Each row is a point on a landscape with many valleys, with its height.
From any point a ball takes the steepest step (drop divided by distance) to one of its 2 nearest points. It stops when none of these is lower. Distance is the straight distance between rows; heights are no part of it.
z561: [-24 -21  23 -10 -26 -27  -3  -6 -26  24 -28   3   9  20 -32  13   0  20
 -19  -1]  (h 1.15)
z910: [ -2   1   2 -14  23 -16  10  38  32  12   8  25  44 -52  -2   4  35  26
   0  -6]  (h 4.38)
z179: [-38  -9  25  17 -27   0 -12  30  -4  -9 -22 -38  38 -22 -11  18   9  25
 -22 -14]  (h 2.77)
z386: [ 19 -10  25 -13  16  -9  -2   0  12  17  -9  12  -2   3 -13 -10   8   0
  -8  28]  (h 5.20)
z410: [ -3   0 -14   9  21 -19   0 -23  -4  15  -6 -17   8  45 -20   9   5 -30
 -30  20]  (h 7.96)
z622: [ -7 -14  -5  16 -14  10  -4  19  31  29  -1 -31  14 -27 -47  -6  -9  -2
 -12 -30]  (h 2.78)
z968: [ 38   8   4   3 -35 -20  -9 -14  21  32  20   6  49 -56   8  -5  -5  28
  15  -3]  (h 4.89)
z337: [ 11 -25   3 -21   4 -16 -14  -7 -27  10  14  -8   4  76 -30  -5  20 -14
  -5 -40]  (h 8.33)
z790: [ -1   3   9  22  -8   7 -11   9 -28  14  18  21  -1 -12 -17  19  -1 -38
  24   3]  (h 2.38)
z623: [ 14 -15   1  20  -4  -8  -8   1  -4 -70 -13 -15 -53   1  -5  39  -6 -18
  10   3]  (h 3.99)
z158: [ 14  14 -33 -11   1 -25  14   1  54  36 -21 -19  42 -70   2  -4  14  -2
   4 -24]  (h 5.26)
z299: [ 20  28   5 -24  28  -2   6 -33 -18  23 -10  21 -14   1  37  -5  -7  -4
  12  32]  (h 5.91)
z236: [-20 -17   5  -8 -22  23  26  -9 -30 -36   5  -1 -56  46 -16  -2 -31  -4
  16   2]  (h 5.76)
z180: [-20  -7   3  15 -17  15 -22  30  37   1   4 -34  45 -47 -30   1  -1 -13
  10 -16]  (h 3.40)
z245: [ 17   4 -57  30  -4 -19   9 -19  34  38  10  16   3 -19  20  -1  13  -8
  15   9]  (h 4.10)
z136: [-10   0 -35  -7 -15  24  43  32  25 -10  31  44 -13 -24   8   6  14 -10
  35   7]  (h 5.70)
z920: [ 22  23  -5   4  -6 -10   9  -5  43  45 -14 -42  28 -71  17  -4   7  29
  12 -47]  (h 5.44)
z748: [ 12  -4   5  -9 -26   2 -31 -11  24   6 -15 -43  35  27  -6 -15 -15  -2
 -36 -21]  (h 7.14)
z146: [ -6  -7  20 -20  15  32  12   8  -5 -13  10  28 -15   3  -9   7 -11  -9
  24  19]  (h 5.37)
z390: [ 11   5  19 -40  35  -8   2 -10 -10  20 -26  15 -22  12  -3  16  -7 -12
   3  28]  (h 5.57)
z240: [  3 -19  -1  -6  12   0 -12  17  -4  -2  -7  -3  21  15  17  21   2  24
 -35 -14]  (h 3.84)
z201: [-13  -7  28 -42   9  43  13   2 -43  -5  13   0 -33  23  -8  13 -21 -13
  35  11]  (h 5.12)
z817: [-14 -21 -20  30   5  11 -10   1  19   5  14   1 -32  23 -17  -3  -2  -7
  12   2]  (h 3.60)
z474: [  5  -2  10   4  11 -19 -13 -22 -27  22   2  -8  15  53 -30  12  21 -16
 -20 -11]  (h 8.16)
z624: [-22  22   4  -4   4  55  24   4 -24 -23   0 -24 -39   4  28  -5  -1  -9
  37  43]  (h 2.75)
z986: [ 15  24 -23  32  16 -23 -24 -22  31  15  -5   9  15 -28  30 -21  19  27
 -11  -9]  (h 6.40)
z90: [-13   1  19 -17  22   7 -16  -4   8 -24 -43  12 -29  31 -18 -21  -2 -23
  -8  13]  (h 4.88)
z206: [-11  12  11 -14  53  22 -11  -3 -13 -26 -23   2 -40  49   6 -14   9 -22
 -16   2]  (h 4.57)
z442: [-36  -8 -58 -19  -8  -7   3  14  12 -16  13  30  15 -34  38  -1  11 -24
  37   2]  (h 5.84)
z954: [-35  -7   4  15 -16  15  18  -7  -9  -9  -8  -2   7  40 -36  10 -13 -11
 -26   2]  (h 6.21)
z279: [ -9  12  -7 -13   6 -27  23  -2  12  33  14  47  38 -38   2 -23 -15  46
  -6   7]  (h 5.96)
z588: [  8   2   5  -1  -9   6 -11 -29 -54   6  12 -20 -22  66   1  -6   9 -33
   0   8]  (h 5.47)
z249: [ 41  28  26 -11  10 -20 -18 -25 -20  -5  24  13   7  19  43 -29  -7  41
  -8  15]  (h 8.89)
z596: [ -7  11   0  23  18  17 -18  13  32 -19 -25 -48  28 -16 -20  44   9 -10
 -16 -21]  (h 4.40)
z967: [ -3  33   7 -17  10 -11  19 -21  -7  -5  -1  44  35 -27  30 -36 -21  29
   0  20]  (h 5.75)
z37: [ 41  12   9   0 -27   1  -3 -13  34  34 -15 -13  27 -33  13  11   8  42
  -5 -25]  (h 5.45)
z165: [ 10 -40  -5 -11  -3  -7 -13  20   3 -24 -26 -19  -2  16  -7  24 -11  14
 -30 -15]  (h 3.02)
z55: [  0 -10 -46  27  -1 -11  -9 -12  42  14  -2   7 -25   4  10   0  13  -6
  20  21]  (h 3.88)
z941: [ -4 -13  -2  25   6  -8 -22 -11   4 -62   4 -26 -60  31 -30   9  -1 -32
   5 -10]  (h 4.19)
z665: [ 27   1  31 -29  30 -13 -20 -11 -37  14  17   1  -7  61   3 -23  27   6
 -14 -28]  (h 8.51)
z898: [ -5  24  12  -8  29   9  17   0 -28   2  20  44  19 -12  26 -23 -14  10
 -17  15]  (h 5.46)
z726: [-13   2  -2 -14 -16   4  19  39  49  14  -1   7  43 -58   2  -4  29  32
  12 -26]  (h 4.13)
z302: [-31 -16  28   4 -39   8   3  15   5 -22 -20 -67  16  11 -38  21  -4  12
 -26 -32]  (h 1.40)
z539: [  1 -31   9  -2 -27   9 -12  10  25 -20 -13 -56  -3  15 -29  23  -9  27
 -22 -39]  (h 2.23)
z468: [-12   0  -7  -5  17  13  17   5 -34  14  32  29   7  -1  43  -1  -6  15
   6  13]  (h 5.11)
z844: [ 38   0 -20   9 -33 -13  -8 -20  24  36   9  21  20 -33  12  -8  -5  -2
  22   0]  (h 4.45)
z69: [-14  11  -3   2  -9   7   4  23  52   4  13  -8  51 -52 -14 -21  16  -7
  13 -13]  (h 3.85)
z181: [ 29   0 -16  20  -2 -17 -36 -15  32  18  -8 -27  12  -6  23  -7  10  24
 -23  -4]  (h 6.04)
z918: [ -6 -18  29 -25 -17  -5  15  -6 -27   9 -27  17 -15  46 -37  20  -5   2
  -8 -12]  (h 2.88)
z197: [ 15   0  25  14 -11  10  -3  -8 -22  -6   3  -4 -30  19 -46  26  -3 -46
  15  -1]  (h 3.18)
z75: [ 20  12 -18  -1   5  -3   5  -1  44  21 -21 -35  43 -49  -4  17  -8 -10
 -17 -11]  (h 5.10)
z144: [  9   4  -7 -22  11  37  22  26  10   2  35  36  -6 -10  24 -20   4  -6
  34  26]  (h 5.58)
z376: [-10  22   0 -13  37  32   1  -2 -43 -13 -28  -8 -48  25  40 -15 -11 -14
 -14   1]  (h 4.06)
z132: [-15 -13   2  25  17  -3  -4 -29  17 -62  24 -19 -42   3 -44  14 -20 -36
  19   9]  (h 4.32)
z971: [  1  11  11   8  21 -18  -4 -20  10  12 -26 -41  39  17 -40   3   6 -24
 -46   3]  (h 7.71)
z981: [  5  -1  23 -32  -5  32  11   1 -55  22  19  11 -26  34   5 -18 -20  -3
  15   2]  (h 4.72)
z454: [-26 -13  27  -6 -23 -20 -12  11 -20  21 -39 -19  26 -26 -15  11  -5  19
 -26 -13]  (h 3.11)
z872: [-22 -21   9  16 -16  22  11   1 -16 -49  22   9 -63  13 -43   4 -27 -10
  15 -18]  (h 5.64)
z947: [ -7  23   2   8  -6  23  33  12 -26  -8   7  -3 -21 -12  26   0  20 -14
  44  53]  (h 2.03)
z375: [ 24  41 -30  -2 -12 -35  17  -7   0 -17  24  29  40 -45  48 -33  -9  38
  -7 -11]  (h 6.42)
z788: [ 19  -2  26 -30  -5  13  17 -19 -43  25  -3  16  -7  54 -13   7  -6  -5
  -6 -20]  (h 3.91)
z832: [  5   3  -7   8  23 -20  10   7   9  25   6  36  11 -26  18 -26  -7  47
 -30 -10]  (h 6.14)
z626: [-19 -22  12   0   2  14  21  11  10 -44  15  18 -36  -4 -26  20 -21  -4
  33  16]  (h 5.54)
z349: [ 12  -4  -9   3  -9 -18 -17 -15 -44   7   3  -9 -11  30  13 -14 -19 -23
 -16  14]  (h 4.85)
z105: [-34   1 -28   8  -8   8  -8  13 -12 -11  -3  30 -13 -25  29 -10   2 -18
  30  -5]  (h 5.94)
z107: [-34  -5  13   9 -23  10  20 -22 -10 -46   0  -8 -34  63 -30  15  -9  -1
   1   5]  (h 5.93)
z978: [ 17  19  -3   7   3 -20   7  13  -2   4  31  26  -7 -22  49 -70  21  14
  23  33]  (h 6.20)
z807: [ -4 -12  10  32   3  12  -4   6  24 -44   0 -36  -3  -8 -43  57   6   0
 -15 -24]  (h 4.05)
z506: [ -3 -21  -8  -4 -23   3 -12   0 -41  -8 -15   1 -40  21  27   3 -17 -14
   6   9]  (h 4.21)
z459: [ 14  32 -19 -10 -12 -28   2   6   2 -18  29  38  16 -36  62 -45  22  31
  17   1]  (h 6.32)
z143: [ -8 -13  -2  10   0   0 -21   8  36  16 -13   3 -14 -14 -42   0   1 -12
   3 -13]  (h 3.24)
z239: [ 20  -8  14 -10  28 -23  16  38  11  15   6  28  18 -26  -3  -8  26  14
 -17  32]  (h 4.75)
z551: [-37 -10 -13  17 -16  10  18 -10  -5  23  -2  26  19   7 -19  13 -25   2
  -8   7]  (h 6.50)
z901: [ 36   6   2  18 -13  -9 -37 -12  15   5  10 -30  30  20  25 -27  -3  11
 -43  -5]  (h 6.60)
z585: [-25  15  10 -25  16  43  23 -12 -39 -14 -21 -30 -57  28  16 -13  -5  -1
  17  34]  (h 3.34)
z873: [-18  10 -22   9 -19 -13   7   4  -9   9   7  35 -12 -29  48 -49   7   0
  35  18]  (h 6.06)
z988: [ 16  29 -28  32  20 -24  -8  -7  22  32  13   5  29 -38   8 -21   1  43
 -24 -37]  (h 6.41)
z202: [  1   4  11   7   3 -14 -40 -12  28  14 -11 -38  35  12 -24   2  -4 -19
 -19  -3]  (h 7.45)
z214: [ -6  -1  18  24   9  -2   6  -5 -12 -24  -5  -8 -13   9 -44  64   7 -28
  -8 -10]  (h 3.66)
z477: [ 38  -4  28 -30  26  -5 -21  -5 -26  -3  15   5  -5  39  39 -19  -2  14
 -10   0]  (h 8.69)
z514: [-10 -28 -13  -5  -7  -4 -16  24 -19   2   8  12  10  -2  27  18  -7  20
  -3   2]  (h 4.56)
z517: [-27 -20 -49 -11  -7   2  34  23  13 -30  13  24 -30 -14  23  14   8  -8
  43  15]  (h 5.77)
z757: [ 12  20   6  23 -17  10  14   1 -27  18  17  11  -2 -11  16  -4  18 -29
  28  42]  (h 0.74)
z371: [ 26   7 -19  15  25  -4 -11  -1  29   5 -20 -10  17 -19  -6  28   6 -18
 -20  -4]  (h 4.82)
z489: [  1 -23   2  -4  -4   1 -17  12 -18 -45 -14  -4 -27  20   5  36  -6  -7
  -5  -4]  (h 3.63)

Where does a ball stop that starts at each point below?
z386 -> z622
z477 -> z181
z279 -> z165
z954 -> z561
z37 -> z622
z920 -> z757
z459 -> z561
z136 -> z561
z375 -> z165
